Each row is a point on a landscape with many peaks, with its height.
From any point a climber steps to the highest of the 2 points nearest to it. It stops when none of these is higher. Distance is the straight distance between rows; heights are no part of it.
<1001>: [ 12  -9  -7   2  19   2  15 -12  -8   2   4  -5   5  29   1  20  18   0
  -8  -1]  h=1.70
<68>: [ 15  -9  13   4  -4  -7  23  10 -12  -2  16   4   9  -4   2 -20   2 -13
 -14   6]  h=4.00
<543>: [-16 -18 -12  11   7   8  -5 -26  15  16  22   4 -26  12 -22   4   7  -9
   7  22]  h=4.66
<1785>: [  8 -14  10   4   0 -22  11 -14  -5  10  -6   0   1  -6   0  -3   8  13
 -16  12]  h=5.93
<726>: [-33  25   7  -1  -6   3 -14  -2  -4  32   5 -26  18  50  -6  -8  -9  -5
  -3   6]  h=4.87
<1147>: [ -1 -24  -9  -1 -10  -4  -5   1 -14  -6 -22  -5 -26 -27   3  19 -10   1
  13  27]  h=1.97
<64>: [ -8   6   5  -4   9  -6   0   6  18   4   8  19  24  21  11 -10   6  -6
  28  22]  h=1.21
<2140>: [  4 -25 -29  10  20  -3  10 -21  -6 -15  -6  -8  -9 -12  -2  15   1  16
  30   5]  h=2.01
<837>: [-10 -13  -9   9   4  15  -2 -14   3  11  22   0 -22  11 -26 -17   2  -1
  -8   7]  h=4.85
<1356>: [ -1  -6   8  12 -10  -2  -9   9  -7  -3 -37  -3 -19 -26   0  11  -5  -3
  15  14]  h=1.88
<2119>: [ -2   4 -21  16  -3 -26   4   6  -4 -21 -32 -24 -13 -17 -14  15 -10  13
  25   0]  h=1.38
<542>: [ -5  14   8 -10  -3  -5  -2   7  28 -12  15   6   9  14 -12   2  20  10
  -5 -10]  h=2.69
<655>: [-12   6  15   1 -22   4 -10  -7  23  24   8   8  18   7  -1 -37 -12   3
  -3   5]  h=2.28
<2033>: [  1 -15 -23   6  -7  15  -4  -8   2  -8  -1 -19 -28 -17 -24  -9 -11  28
  13  -8]  h=4.69
<84>: [  9  -3   2 -14 -26  15   2  11   7  25  10  -8   6   9   5 -10  -6  10
 -13   2]  h=3.60
<1626>: [ 10  -6  13  -7  13 -10   9   6  -8 -12   7  -2  20 -17  28   2  -1  -3
 -11 -17]  h=3.36
<274>: [-12  10   8  17  -3   2 -12  -8  13  -8   6  -2  -8 -17  -3 -13   8  14
 -11 -28]  h=1.71
<235>: [ 14 -10  -7  -5   8 -22  -4  -4  -6 -11  -8   0   4  -6  17   6  16  18
  11 -24]  h=3.69
<861>: [ 11  -7  -9  -1   3  -4  23   1  -2 -20  -7  18  11  -4  -2   8  14  -1
  12 -15]  h=1.49
<1579>: [-20  28  -5  10 -30  29 -21  -7   5  21  19  -8 -17  11  -5 -15  -4  -8
  -4  -8]  h=1.93
<344>: [-18  18   6 -12 -15  -5   5  18  -9  11  26 -16  25  41   3  -6  15 -14
   8  -6]  h=2.99
<1009>: [  2  -3  -7   5 -15   6  17 -12  22  28  21  18  10 -10   4 -10  -4  13
   0  13]  h=1.19
<240>: [ 17  13   8   9   2 -15  20   0 -16 -19 -14  15 -15 -29 -11 -11  -3 -19
  -5 -11]  h=2.77
<756>: [  6  -3  12  20   0   1  20  -5 -11  13  10   3   4  24   1   4  18 -24
  -7  10]  h=5.33
<34>: [  6 -19   2  -3   8  -1   5   0  15  -8  14  14  19   5   7 -17   4   8
  19  17]  h=1.27
<425>: [-27   8  -9 -12   0  -9   2  11  -3  20  19 -18  34  42  -2 -12  -1   1
  18  10]  h=3.12
<1152>: [ 15   2   9 -12  31  -5  -4  -3 -11  -8  -4   8  11  21  23  21   3 -10
 -14   1]  h=2.86
<316>: [  5   0  -5   5  11 -23  -6  10 -14 -25 -37 -15 -13  -8 -23   7  -1  18
   8  -6]  h=1.48
<1722>: [  3  21  12  14  -1  -9  -4   8  -3  23   6   9  11   7  11   1  19  -8
  -8 -24]  h=4.39
<1711>: [  1   7   1 -26  -7  13 -25  -4   2   7  18 -10 -28  17   0   2  11   5
   5  12]  h=2.09
<817>: [-16 -13 -13 -15   8  -2 -27  -6   1  15  24  -3  15  19  21 -13   3  15
   5  -7]  h=2.87
<438>: [  6  22  -2 -24  -6   9   9  15   4  -5  17  11  -2  -8  11  25   7   4
 -19 -21]  h=2.38
<2075>: [ -7 -11  11   1 -22   2  12 -12  24 -11  13  -7  -2 -16 -16 -15   0  11
  -7  11]  h=0.99
<645>: [ 25  15   3 -10  29 -11  15 -16 -14  -9 -10  11  15  12  23  17   8 -34
 -13 -11]  h=2.96
<2120>: [ -2  -9  -1  -3 -18   7  11   1  13  -4  11  18  -3  19 -13   4  17 -19
  13  28]  h=2.36
<1032>: [-11  21   7  21 -15  21 -18  -7  10   1  16  -8 -12   7  -3 -16   4   4
  -4 -24]  h=1.82
<582>: [  6  16  -3  -5  -4  -9 -10  13   0  23  10   6  11  22   8  -7  13   9
  -5 -10]  h=4.24
<1329>: [-37   6 -14 -18 -10  12 -33 -11  12  17  23  -1   0  27 -27 -31 -33 -16
  12   3]  h=5.36
<378>: [  8   8   9   7  21   0  11  13  -2   0 -14  -7   6 -25  16  38  -5  -7
 -10 -37]  h=4.16
<2049>: [-10  30   4 -18 -14   1 -14   9   2  31  23  -1   7  18   3 -38 -24  -1
  13  13]  h=3.20
<136>: [-14 -15 -13  14  11 -19   3  -3 -13 -22 -12  -8  -3 -23  -3   7 -11  11
   4  12]  h=3.98
<152>: [ 14 -15  19   6  -5 -13  17  -7   1   6 -11   6   7  11   0   5  17  -9
  -3  10]  h=5.60
<677>: [-20  35  -6  -6   1   9   7   2   3  34  10 -20  19  47 -13   0 -12   7
   6   3]  h=4.71
<444>: [  0 -19   5  -5   7 -21  -5  -2   0  -2 -15   2  18 -31  25  -4 -12  19
   2  14]  h=3.16
<1761>: [ -3  -4 -19  -5  -1   3  -4   9  -2  26  22  -8  21  40  -5 -18   4   9
  13  -5]  h=3.24
<1858>: [ 12  -6 -13   0  15  -7  -5  -6  -5  -9   4   5 -14  -9  -2  -8   9  25
   9 -11]  h=3.57
<937>: [-21  12   3   2   0 -11  -1   0  -4  21  21   9  20  27   3  -9   3 -13
 -11  10]  h=4.76
<736>: [ 11  -5  -5 -11 -10  29  -4   0   9  -5   0 -15 -17 -13 -11 -17 -24  24
   5  -8]  h=4.95
<1143>: [-34  14 -12   1   4 -13 -13   7 -16  15  19  16  21  25   5 -15   9 -23
  15   3]  h=4.92
<169>: [ -8  -7 -10   9  18   1 -10   2  -5 -22  -2  12  -2 -14  -7 -11   4  10
   1 -16]  h=3.70
<2147>: [-39   7 -24  -1   2 -16 -10   4  -7  29  20   4   5  28 -13 -18  -1 -19
  33  14]  h=5.06
<1384>: [ 14 -15 -13   1   7 -15  26  -1 -12   5 -28  21  13 -18  -8  14  -8   1
  -4  13]  h=4.43
<1613>: [  3 -15  -7   7  21  16 -17  -7  -2  13   1  11 -25  -3 -12 -18 -16   4
   6  15]  h=4.52
<745>: [  7   5  23   9  -9   2  -7  -1   8  28 -17  -7  -5  -8   0   0  -2  16
 -16   3]  h=2.26
<1253>: [ 11  -2  -9  10 -11 -18  37  -2 -13   4 -24  -3   4 -23  -8  23  -4  -2
  -6   1]  h=4.70
<1068>: [ -1   0  14  12  17  17 -10  17  -8   2   4  -3  17   8  22  -4   5 -11
 -11 -17]  h=2.70
<2208>: [-23 -13   9  19  14  -6  -3   6   4 -19  -8  -6  19 -32  15   0 -16   8
 -12  -5]  h=2.84
<94>: [ 19   4  -9  -9  11  -2  24 -10   4 -31 -28  11   3   4   3  19  14 -16
  14 -17]  h=1.57
<1453>: [  2   1   1   0   7 -21   9  25  -7 -17 -17 -44   3 -22   0  17 -23  13
  -5  -9]  h=5.49
<1931>: [  1  -5  -7   9  -3 -36   9   9 -31 -25 -31 -34  -5 -11   5  22 -16 -29
  -4  15]  h=2.44
<1096>: [ -9  32  -8 -10   6   7   3  16   5  28  16   4  16  30   5  -3  -5   8
   7   1]  h=4.54
<1937>: [ -4  15   3   3 -24  20 -23 -11  16  30   4   3 -17  -2   1 -14  -2   5
  -5   8]  h=2.04
<2205>: [  6  15  25 -22 -12   3   6   9  29 -17  22   1   6 -17   2  -9  -5  10
  -2  -5]  h=0.81
<1800>: [  1   0   5   4   5   9 -15   9  -3  -7 -30   4 -15  -9 -17   6  -4   9
  -6  11]  h=1.80
<1114>: [ -8 -12   1  16  14   3   5 -25   6   0  13  11 -11  10  -5  15  13  -5
   1  23]  h=4.47
<268>: [  9  -1  26  15  13   3  31  -5   9 -26  -7 -12  -8 -11  -5  17  -1 -17
 -10   6]  h=2.60
<212>: [  0 -15  -6  -7  -6   6 -14   8  -8   2   2  10   9 -15   9 -15  -5   6
  -9   2]  h=3.46
<1928>: [ 12   3  24  18   5  -4   2   4   2  14 -34  -4  -2 -18   3  13 -13   8
  -5  -1]  h=2.37
<233>: [-19  -4  -2   5 -21  16 -30 -16  13  19   3   0   9  12 -11 -30 -17  -1
 -18  -4]  h=2.40
<1161>: [-20  31   7   6  -6 -13  -2   3  -5  24  24  -6  10  20   8   5  17 -13
 -11 -11]  h=4.59
<927>: [  3   4   0  -1   5  -8  -8   8 -10 -13 -13 -34 -16 -28  -2   1 -25  22
 -11  -3]  h=5.14
<1569>: [ -5  -6  -2 -11 -11  34  -5  14  -9 -17   4 -13  -8 -13  -1  -4 -17   6
 -25  -8]  h=2.43
<685>: [ 11  -1  -8  -1  29   2 -10 -10  -7  12  10  29 -23   8 -12 -16  -5  -1
  21  12]  h=4.44
<1765>: [  4   5 -15 -12 -16  22  17  15  14   1  15   6   3  -4   8  12   4  13
  -6 -16]  h=2.50
<498>: [ -1  -7  21  -2   1  -3 -13  20 -12  -8 -31   2  -1  -8  -5  10   0  -4
 -26  -5]  h=1.73
<165>: [ 24  -4  -5 -21   7  -2  -3  11  -6   1 -15  -5   2  -7  14  14   5  22
   5 -15]  h=3.86
<1809>: [  8 -14 -28   5  -3 -39  16 -21 -23 -24 -27 -19 -19 -23  -7  10  -5 -12
  23  13]  h=2.41
<279>: [  2 -13  -2  -6   6 -25   4   8 -26 -30 -28 -14   2 -12   0  23  -3 -11
 -14   2]  h=2.30
<1313>: [ 20  24  11 -14  16  -1   9  -8  -9 -13   1  20  -5   6  18  13   2 -36
  -8   4]  h=3.05
<312>: [-20  25  -9 -10   1 -10 -13   1  -8  29  29  -4  14  18  10 -29 -12   1
  27   2]  h=3.11
<163>: [ 11 -21   8 -13  -5 -21  -1   8  -5 -12 -23 -19   4 -16  -5   3  -5  16
   1  10]  h=4.25
<688>: [ -9  -1  -5 -23  -4  12 -21   3   9  -5  23 -10  14  12  16 -13  -8  10
  -6  -2]  h=2.75
<1891>: [ 18   6 -13   0   8  -9  22 -35   3 -24 -46  -1 -12  -5  -2  27  13 -24
   9 -10]  h=1.66
<576>: [ 10 -14 -33   1   6  -8  18 -18  -5  -2   0   8 -18 -21   0  14  -2  16
  13   6]  h=2.13
<1652>: [-13  30  12 -20 -14  -2 -13  13   7  -3  24  13  -5  13  -3  -8   5 -11
  10  16]  h=1.77
<723>: [  5   8   6  -3  -3  18   2   6 -18 -12   0  16 -12   9   5  21  19 -37
  -5   3]  h=3.23
<1614>: [  4  12 -10 -23 -18  15 -13  -3  11  35  11  -7   7  22   1 -14 -20  14
 -13   4]  h=3.44
<1430>: [  0 -26 -22  10  23   2  -9 -26  -5  -7 -10   9 -14  -2   0  17  10  -1
  20   8]  h=1.91
<1296>: [ 24   3   0   2  10 -24   7  -3 -16 -11 -17  26  -3 -12  -6 -20   7 -21
   2  -3]  h=2.67
<1095>: [ -3  28   1 -15 -16  31 -16   6  17   8  19 -13  -1  18   5  -5 -16   4
   3 -12]  h=4.97
<2196>: [  3  -6  -2 -15  -4  14  -1   8  10 -11  16 -15   9  -5  17   4   0  20
 -10 -14]  h=2.64
<698>: [ 17  33  14 -13  19  -8   0   8  -1  -3  -1  30   1  15   6   5   7 -21
   8  -1]  h=2.97
<954>: [ -6  -7  23 -17 -25   5  -3  -5  25 -17  22 -10   3 -13   8 -10  -6   8
 -11   8]  h=0.89
<1628>: [ -4 -12  -8   6   8  23 -20 -15   4  12  -7  -2 -15 -12 -15 -18 -30  14
  -7   2]  h=4.68
<1710>: [ -6  15   0 -19  -5  -8  15  10   2  -3  24  -6  10  38  -5   0  19 -16
  16  15]  h=2.89
<38>: [  9 -24 -15   1  24   1   3 -24 -14  -1   0   1  -2   6  15  25  14  -5
   0   6]  h=1.81
<439>: [ 22   7  16  -4   3 -10   0 -11 -11 -13  -5  -6  -9  13  15  17  25 -26
  -2 -12]  h=4.64
<1822>: [ 21  -9 -28   2   0 -22  15 -22 -18  -5 -17  -5 -25 -28   1  15  -5   2
  25   6]  h=2.25
<112>: [-13 -18  13   6  -8   9 -13 -13   4  12   0  -6  -3  -2  13  11   4  10
 -22  12]  h=5.02
<322>: [17 -5  6  4 -9 22  7 12  6 16  6 -7  2  4 14 -4 -3  7  7 -4]  h=3.76
<3>: [  7  12  -3 -26 -11  -3 -25   9   4  28  13   8   3  14  -2 -28 -21  16
   1  11]  h=3.30
<1290>: [  5 -12  -8  16 -14  10  11   9   3 -10  -2 -33  -7 -23 -12 -14 -10  27
  14 -15]  h=4.40
<2103>: [  0  -3  -2  18  13   0   1   8  -9 -10 -18  -7   8 -19  13  20  12   1
  -9 -36]  h=3.97
<525>: [ 11  -2   3 -11 -16   1  13  22  -2  -7  15   0  13  21  -4  -5  18   0
  -6 -24]  h=3.72
<1784>: [-10   0  -1   4 -21   1  -1  -1  15  -8 -19  15  -7 -27   2  20  13   5
  12   1]  h=1.45
<1570>: [ -1   3  24  -4 -26  19   8  18  11  -2  11 -19  -9  -2 -18   1   2 -10
 -26 -16]  h=4.14
<1961>: [ 14   4  12   2  20 -11   1 -33 -12  -4  -8  -2 -14  16  11  22  18 -22
  -8   4]  h=4.82
<701>: [ 16  19  -1  15   9  -1  15   1   6  21 -10  30   6  16   2  12  13 -12
   6   2]  h=4.13
<515>: [ -7  -4 -13   4   4  26  10  16  -7 -23   1  -6   5 -18  -6   4  -9  13
 -21 -19]  h=2.54
<1582>: [  5   0   2  14 -16  17  -5   8  11  13 -20   4 -10 -19   5  20   5  10
  15  -7]  h=1.37
<2160>: [  4   6 -11  36   0  -1  15  -3 -14   3  -3   9 -15 -17 -18  -6   7   6
  -2 -19]  h=3.65
<1354>: [-20  37  15 -18 -11  16   0  11   9  -5  33  -7   2  22   6   2   0 -14
  -4   8]  h=1.85
<265>: [  5  -5   6  -2 -19   5 -14  -7   1  24  -9   4 -14 -15  -9 -11 -10  12
 -14  16]  h=2.15
<305>: [ 10  -1   1  14   1  20   4   9  -4   7  -2 -18  -5 -16  13  -2  -5  13
  -4 -19]  h=3.93
<52>: [-16   8  10 -11  -3  -5 -16  11  -3   2  25 -12  19  25  25  -4  17  -7
   2 -12]  h=2.88
<1472>: [  0 -29 -12  -8  12   8   4 -11   6  -6  25  -2   7   7 -15 -25 -12  19
  -8   2]  h=1.44
<2032>: [ 26  -9   5  -2  19 -20  12 -28 -15  -5 -23   9  -1  14   7   2  11 -28
   0  13]  h=5.03
<1575>: [ 22  16 -11  -1   8  -3  14   3   5 -10  10  19   5   1  13   1   9  -4
  19 -21]  h=1.42
<1145>: [ -4   2   8  20  -4  18  -2   4 -13  -6  -5  11 -12   8 -15   6  17 -21
 -11   4]  h=3.34
<1611>: [ -3  24  20 -15  -6  27 -12  19  18   9  21 -15  10   7  27   2 -16  -2
  -4 -17]  h=4.77
<985>: [ -8  -6  -5  12  10  13 -12 -11   2  -3 -14 -22 -11 -18  -6  -2 -21  30
 -14  -3]  h=4.84
<206>: [ 20   0  12  10  -6  -2  13  11  -3  15 -24  16   2 -19   5  -5  -7   1
   7   2]  h=2.48
<381>: [ 13   9  25  11   1  13  21  11 -14   8  13  -3   1   1   5 -13  -5 -14
 -23  -6]  h=4.17
<1309>: [ -6   1   3  -4  -6 -15  -7   5  -9  -7  17   1   9  14  11  -5  32 -15
   4 -13]  h=2.78
<1663>: [ -9 -14   1  13  -6  16 -32   6 -16  -1 -22 -16   1 -15   0 -18 -18   9
 -13  -7]  h=2.39
<200>: [  3  20 -12  -1   2   5   6  -5   3  28   0  24  -5  20   0  27  13   1
   6   9]  h=4.26
<420>: [-23  12   1 -16 -19   6 -24 -10   9  29   9 -15   8  45 -20 -19 -16 -12
  -5  15]  h=5.05
<778>: [ 18  -8  -5 -15   9 -20   6  -6 -15  -9   0   7  16   1  28   4  18 -13
  -2 -19]  h=3.51
<1323>: [  1   4  28   5   7  10  13   5  10 -15  -2   9   5   1  -6   7   2 -13
 -15  13]  h=2.71
<74>: [ -8 -18  -2  14  -5  11 -18 -16  10  21   8  -6  -3   6   6  -6  10   4
   3   8]  h=5.28
<1679>: [-11 -28 -21   3  -7   8 -10   6  -8  -3 -11  -2  -1 -23   2   4  -2  16
   6   0]  h=3.62
<1232>: [ -8  14   2  -5 -23   0 -12   1  15   4  -2  27  -6  -6   9  15  21  -4
   7   3]  h=1.53
<796>: [  6  -9   0  20  -7   0  14  14  -6  -5 -16 -27  -2 -26   1  -2  -1  10
   4 -25]  h=4.15
<1444>: [  0 -20  -4  13 -10  -2  17 -10  15   4  14   6  -1 -20  -9 -15  -2  18
   8   8]  h=1.09
<244>: [-23 -19 -22   0  -1 -11 -18   4  -8 -13 -10 -18 -18 -25  -8   0 -15  23
   8  10]  h=3.79
<707>: [  8 -15  -6  -2  11 -18   2   3 -19  -3   1   6  15 -24  21 -14   0   9
   0  -3]  h=3.32
<1565>: [  5 -28   2 -11  -1  11  -1   2  12 -17  16  -5   3   2  -8 -29  -4  10
  10  12]  h=1.35
<429>: [-17  26   5   3 -22   0  -3 -11  22  22  29  -4  16  19  -4 -40  -8   1
   3  -3]  h=2.17
<1909>: [ -6 -11   2 -19  -6   3 -45 -15  13  16   7  -3  -8   6  -4 -18 -14  15
   0  14]  h=2.24
<584>: [  1 -15 -13  13   2 -26  16 -16 -26 -23 -14  -1 -23 -13 -29   5   4  -9
  -2  17]  h=2.74
<855>: [ 21   8 -10 -16  29  -4 -17  -6  -9   7  -1  20 -18  15   4   3   1   9
  11   6]  h=4.57
<93>: [-13 -20   3  -1  11   9 -21   9 -14 -22 -17 -13   5 -15   5  -9 -17  10
  -9  10]  h=2.31
<2184>: [ -4 -11   4  12 -19   7  15  18   5  -3   4 -10  11 -35   4  -7  -3   3
 -14 -29]  h=3.88
<2096>: [-18  -3 -21  -5   3  -6 -16   0  -2  20  34   4  21  16  19 -28   1   0
  26   0]  h=3.00
<1700>: [  7   2  13  -8   0   1  11  13  12  -3 -12  -7   1 -26  11  26  -4   3
 -11 -16]  h=4.35
<879>: [-12 -24   4   6  -8  -4 -18   2 -10  -7   2   8   8   1   5  -4  24 -15
  -1   3]  h=2.66
<1825>: [ 17   0   0  -8  13 -33  10  -1 -30 -24 -26 -24  -1 -13   9  17  -3 -13
  -9 -22]  h=2.19
<387>: [ -9   2   4   6   2  27 -21  16  -7   2  -1   2  20   8   6 -25  -3  -4
 -16 -19]  h=2.62
<2134>: [-13  -2  -9  16  16  -1   1  15   0 -24 -17  16  15 -12   1   9  11   2
  -3 -29]  h=3.83
<1787>: [  8  19  10  -4  18   8   5   2 -11 -16  -7  23 -12  -5   2  23   4 -18
 -19  -1]  h=3.14
<885>: [ 18  -9  10 -20   8  -1  -6   5   7  -6  -9 -11  -2 -10  11   7 -13  27
  -2  10]  h=4.03
<988>: [-16   4  -9 -15 -10  19 -35 -18  25   3  11   9  -8  14 -23 -15 -18  10
  -5  10]  h=2.34
<1365>: [ -3  -9  13   0  24  11  -8   8  -5  -9 -12  -5  14   8  13   8  -3  -1
 -14  -1]  h=2.76
<1599>: [  4   3  -7   6   5 -15  21 -11 -13 -25 -16   8 -18 -20 -12  15   4  -8
  -3  -4]  h=2.91
<55>: [  2  15  19   3   7  15   1  11  12   6   4  13   5   7  -2 -14 -12  -1
 -10  17]  h=2.81
<358>: [ -4  -5   5  -9 -11   5  -3   5   4   5  -6  -1  -4 -33   7  18 -11  12
 -21   4]  h=4.56
<1917>: [  5 -12 -12   2  21   8   8 -10  -5   6  13  12  -1   4 -10  -3  -7  15
 -15   6]  h=1.54
<841>: [  0  -7 -12  11   5 -40  19  -6 -30 -20 -19 -19 -13 -19 -11  14 -13 -17
  -1  21]  h=2.58
<1168>: [ -3   8  -3  11   2 -31  -1  16  -1  -1 -33 -11   6 -31   3   9 -10  18
   3 -11]  h=4.75
<1247>: [ -1   4   3   2 -14  -9   2  -5  -2   9 -19  22  -1  -1   9  26  20 -16
 -12  -1]  h=1.61
<1037>: [ -3  35 -12 -13  10   3  -5   3  10  19  11  20  -5  27  -2  16   5  13
  15   0]  h=4.38
<1282>: [12 32 34 -5  6 -8  1  4 13  3  2 21  0  3  5 -9  1 -8 -2 10]  h=2.90
<467>: [  2  -6   2   5  -5 -45   6  11  -9 -11 -32 -20   0 -23  -5   2 -15  12
   4  12]  h=4.50
<267>: [-7 14 -2 -6  9 14  4  8 16 -1 29  9  4 22  4 -9 -2 -2 31 17]  h=1.15
<204>: [ 22   4 -10   4   1 -24  36  -5  -3 -18 -26 -18  -3 -29   0  24  -8  -7
  16  -4]  h=5.07
<2038>: [  1 -12  -4  11  -1  11   6  -5 -13  13  25   0 -14  14  -6 -10  13 -15
  -4  13]  h=5.08
<1305>: [-16  18  21 -22 -17   5 -25   8  15   8  16  14  -5  10 -12 -25  -9  -8
  -4  30]  h=1.72
<1665>: [ 12  14 -12  -8   7  -4  15  -9   5  -7  28  17   3  13  16   8  12  -4
  20   3]  h=1.36
<215>: [ -3  -9 -17  28   4  10  17   2 -18  10  -3  21  -2 -13   0   4   5  -6
 -11  -9]  h=3.82
<553>: [-14 -10  -5 -23  -1   6 -39 -14   8  18  22 -12 -16  28 -10 -10  -2   3
   4  15]  h=2.16
<310>: [  1  18  20  -1   0   5   8   1  34  -5  21   6  13  -2  11 -17  -2   7
  13   1]  h=0.74
<1942>: [-20  -8 -12   2   4  -3   8  10  -4 -31  -3 -15  16 -29   6   5 -13   9
 -20 -13]  h=2.68
<371>: [ 15   4  -2   7  11 -21  12   5 -11 -25 -50   3  -6  -4 -26  18  -9  -3
   5   6]  h=1.58
<347>: [ -1 -31 -11  -2 -14  -8  -2  -4  -5 -17  -2  10  -5  -5  -2   6  23  -9
  16   5]  h=2.55
<178>: [  6 -16 -12  -4 -11   5  -7  -6  -8  13 -10  10 -27 -26  -9   7  -9   7
   2  21]  h=2.05
<933>: [ 10 -21 -10 -18  -5 -11   4  -6  -3  -9   6  21   0   9  -4   2  16 -27
  20  22]  h=2.46
<179>: [  6   6   0  30   6   3  15   6 -12  20  -7  33  13   5  -7  -7   7  -7
  -9  -2]  h=3.99
<1496>: [ -3   4  10 -11   3 -15  -1  -7  24   0  15   6   1  14 -22 -15   5  22
  -5   4]  h=2.56
<1350>: [ -3   3   4   5  13  -1  13  -2 -14 -27 -18   9   0  -9 -16  25   1 -13
 -19   6]  h=3.03
<1262>: [-10 -10   3   0  10  -9   5  -1  15  -6   6   6  24 -26  18   1 -12  18
 -15   0]  h=2.98
<877>: [  9 -20 -17 -11  -7   3  14  15 -14  -8  17   9  17   6  -7  -7  13   7
  -9 -12]  h=3.55
<1062>: [ -3   1  29  10   4  -8  -7   4  23 -18 -12 -14  -2 -28   1  -3  -5  10
   3 -15]  h=0.59
<482>: [  7  -7  23  -6 -13  -3  21  15  11 -11   8 -13   1  12 -17   0  17  -2
 -15 -13]  h=3.92
<904>: [  8   7 -13  -5   5   0 -14   1  -2   4   1  21  -8  13   4   4  16  -6
  25   2]  h=4.72
<1992>: [ -2   7   3 -13   1  -8   7   9  17 -18  14   9  13  33  -7   5  27  -5
  14  -5]  h=2.79
<1231>: [ 13   4 -20  27  21 -13  21 -34 -12 -17 -39  -1 -14  -8  -1  16   2 -12
  17  -8]  h=1.78
<712>: [  4 -21 -24   2  -3   9   7   9  -8  19  20   5  14  21  -1  -6  11   3
   6 -10]  h=3.38
<760>: [ -8  -9 -14  15   0  11 -14  -3   1  19  12  12  -5  15  -1   3  12  -9
  29   4]  h=4.86
<1739>: [ 15 -12  17  -4   4   2  31  -9   7 -25 -19  -4  -1  -3   4  33   0 -16
   4  13]  h=2.47
<489>: [-42   8 -25 -10  -3   7 -18   4   5  19  25   6  -7  30 -26 -22 -14 -18
  23  10]  h=5.20
<1511>: [  0   6  11  -9  -2  -2 -10  17  -4   3 -20  16   8  -4  10  20  14  -6
 -24 -11]  h=1.67
<611>: [  9  -6   8  14  15 -21  10  -9 -14  -5 -19 -11  -8  -3 -16  -4   0  11
 -13  -3]  h=5.56
<967>: [  4 -10  -1  -6  15   6   4  -6   3  -2  17 -12   1  19  -5   7   8  19
 -15   3]  h=1.63
<2218>: [ 15   7   2 -15  -6  31  -5  -2  19   1  16 -18 -11  13  -5 -11 -10  21
   0  -5]  h=5.21
<362>: [-11  19  15   3  -9  27  -2   9  14  -6  23  -8  -4  10   8   9   9 -14
   1  -2]  h=1.92
<356>: [ -1 -16  10   8 -15  11   2  -2  -6   2 -13 -16 -10 -17  11  15   1   4
 -13   9]  h=4.78
<628>: [  2  15   8 -11  -8  15  -2   0  -3   6  25  -3 -18  16  13  22  14  -5
   0   9]  h=2.00
<365>: [  8   8 -11   6  -8   2  21  -4  11  12  29  19   9  -3  18   2  11  -1
  13   9]  h=1.28
<1138>: [-42  17  -3 -15 -13   8 -24 -13   8  18  15 -15  10  47 -28 -27 -37 -22
  12  19]  h=5.19
<1391>: [  5 -21 -21   4   2 -24  22  -1 -19 -13 -15   6   7 -27   0   6 -15   1
   6  16]  h=4.21
<1374>: [  4  14  19  -3 -15  20  11  20   1   8  27 -12   0  -6   6  -4 -10 -12
 -29 -15]  h=4.37
<674>: [ -9   2   6  35  -5   5   7  -5 -16  -9  -7   2 -20 -15 -14   6  14 -11
  -8  -9]  h=3.48
<984>: [ -7   0  -3   0 -19  28 -16   9  22  15 -10   3   0   5   1  10   5  15
  11  -1]  h=1.29
<2017>: [ 17  -3 -21  17   9 -21  13 -15 -13 -12 -47  12  -6 -10 -19   9  -3 -12
  11  -2]  h=1.68
<1812>: [ -3  -3   4 -13   0  13 -18  -2  32  -3   1   3  -4  11 -22  -7 -10  22
  -1  11]  h=2.45
<1423>: [ 23   9  18   7  -4 -20  17   6  -2  -7 -23  24  14 -17   9  -5   4 -16
   7 -11]  h=2.57
<740>: [ -2  -1  28   7   2   5  -1   3  27  -5   4 -10  12  -4   6 -11   0   6
   1 -10]  h=0.67
<69>: [ 17 -10   4   9  18 -14   8 -22 -14 -12 -16   3 -14   9 -14  -5  13 -11
   6   8]  h=5.25
<40>: [-26  -7 -15   6   1  15 -17  -6  10  26  17   9  -7  27 -13 -12  -5 -11
  13   9]  h=5.04
<718>: [  8 -10  -9  20  25 -14  10 -26  -3 -22 -24 -15 -13 -11   3  14  -2   0
  26   6]  h=1.89
<2046>: [ -7  -5  13  14   4 -23   8  11   5  -3 -23 -32  10 -32  12  24 -13   5
  -7 -15]  h=5.10
<510>: [-13 -21   4  12  -8  19 -30  -2  -5  10 -10  -5  10   9  -4 -36 -15  -2
 -17 -11]  h=2.52
<297>: [  6  15  24 -15 -23  26 -13  10  13  14  10 -14  -2  -7  19  -2 -11  -9
 -20 -11]  h=4.58

For each start below, name the point where the climber stops.
<312> -> <2218>
<498> -> <1787>
<674> -> <1329>
<429> -> <2218>
<1032> -> <1787>

Call two points neighbours if one is among the 2 nearest of the other. Go from one point of each pair to the other, from neighbour to neighbour, staying as high as possible. Name the lowest point that can't be avoided.
<1453> / <74> -> <685>
<74> / <1329> -> <760>
<1329> / <204> -> <707>
